Each scene shows the same named points in several views. A view is turned or mirrored, shifted and resized as a whole, has a little noise and may leave points out.
(in the rows, 128 means zero)

Scene 1
View 1
K_44: [112 131 112  99 156 125 121 122 149 128 174 163 125  96 129 135]
K_703: [110 126 114 140 135 128 134 118 115 107 150 155 141 113 118 132]
K_283: [108 152 114 121 161 113 134 120 125  90 171 156 117  81 118 128]
K_996: [111 127 104 137 128 113 135  97 120 129 151 155 141 143 117 136]
K_480: [111 127 123 127 151 131 124 121 134 131 160 158 135 112 122 128]
K_190: [109 124 103 141 115 110 133  91 119 137 151 157 148 158 120 136]
K_145: [112 139 106  91 161 119 119 121 150 111 175 163 118  82 131 138]
K_32: [111 129 129 141 152 137 128 130 120 113 152 154 137 105 120 117]
K_514: [106  96 115 158 109 159 130 135 108  97 124 153 170 121 113 137]
K_196: [107 117 100 140 110 119 133  98 121 127 145 154 154 151 117 141]
K_370: [113 118 111 135 128 126 129 110 127 137 150 158 146 145 121 134]
K_893: [117 117 136 120 165 160 108 153 137 123 156 159 136  80 130 124]
View 2
K_44: [165 140 195 141 101 115 135 132 169 170 104 135 143 114 167 201]
K_514: [173 128  92  96 205 110  94 123 118  79  94 118 170 134 190 133]
K_283: [188 106 170 152 119  71 114 101 171 126  94 191 138 131 205 191]
K_893: [190 169 144 101 140 103 159 114 160 153 112 117 185 144 136 229]
K_190: [113 107 148 156 131 104 124 181 119 112 105 152 154 112 221  99]
K_703: [168 118 146 135 146  92 119 132 145 118 104 155 156 127 197 158]
K_196: [126  97 155 145 148 132  86 166 121 113  95 133 130 101 222 100]
K_145: [177 134 210 143  96 116 119 118 188 180  97 139 129 114 174 215]
K_370: [126 125 142 144 138 112 132 170 127 123 106 138 160 115 199 126]
K_996: [132 108 153 155 132 103 122 162 132 117 101 156 146 115 216 120]
K_480: [157 135 160 137 120  98 148 148 144 143 112 150 164 123 177 179]
K_32: [175 135 136 124 141  81 146 125 147 125 110 158 174 141 178 183]
View 3
K_44: [104 143 155 160 131 125 145 179 114 142 114  77 132 103 150 167]
K_283: [102 110 126 139 148 147 144 186 104 163 131  98 159 138 118 181]
K_196: [137 172 132 194 232 167 121 156 109 115 141 116 126 108 168 123]
K_996: [115 172 120 192 237 138 115 162 109 129 159 104 143 108 172 121]
K_703: [115 135 128 151 191 143 134 155 124 135 154  99 151 127 149 145]
K_32: [107 126 126 136 165 126 137 149 141 144 158  81 154 127 151 156]
K_480: [102 141 137 152 161 115 140 163 125 143 141  77 141 109 159 150]
K_514: [142 129 129 136 211 162 133 105 164  96 179  98 146 142 168 121]
K_190: [110 175 122 193 230 133 118 163 109 133 156  96 137 103 176 122]
View 4
K_996: [194 140 131 168 116 128 114 117 141 131 107 109 107  99 126 153]
K_893: [110 117  91 124 109  23 132 121 142 173 145  77 114 106 177 136]
K_480: [153 136 102 147 122  75 116 126 134 151 133  99 113 110 146 143]
K_703: [164 139 124 156 109 103 125 105 140 133 127 100 121  80 156 152]
K_370: [187 125 128 157 110 113 131 120 143 145  98  98 101 108 126 143]
K_514: [160  94 165 157  63 112 166  83 154 148 109  71 106  59 179 156]
K_196: [195 130 156 166 109 152 134 115 179 131  76 115 112  84 113 141]
K_283: [124 175  92 144 133  74  86 113 136 127 163 127 148  73 169 154]
K_145: [113 169  84 126 150  59  96 137 170 144 136 135 145 100 142 124]

Which points are out of place in each view (at most two, in the order of its rows)? Write none if all are in place.
view 1: K_196
view 2: K_283
view 3: K_996
view 4: none
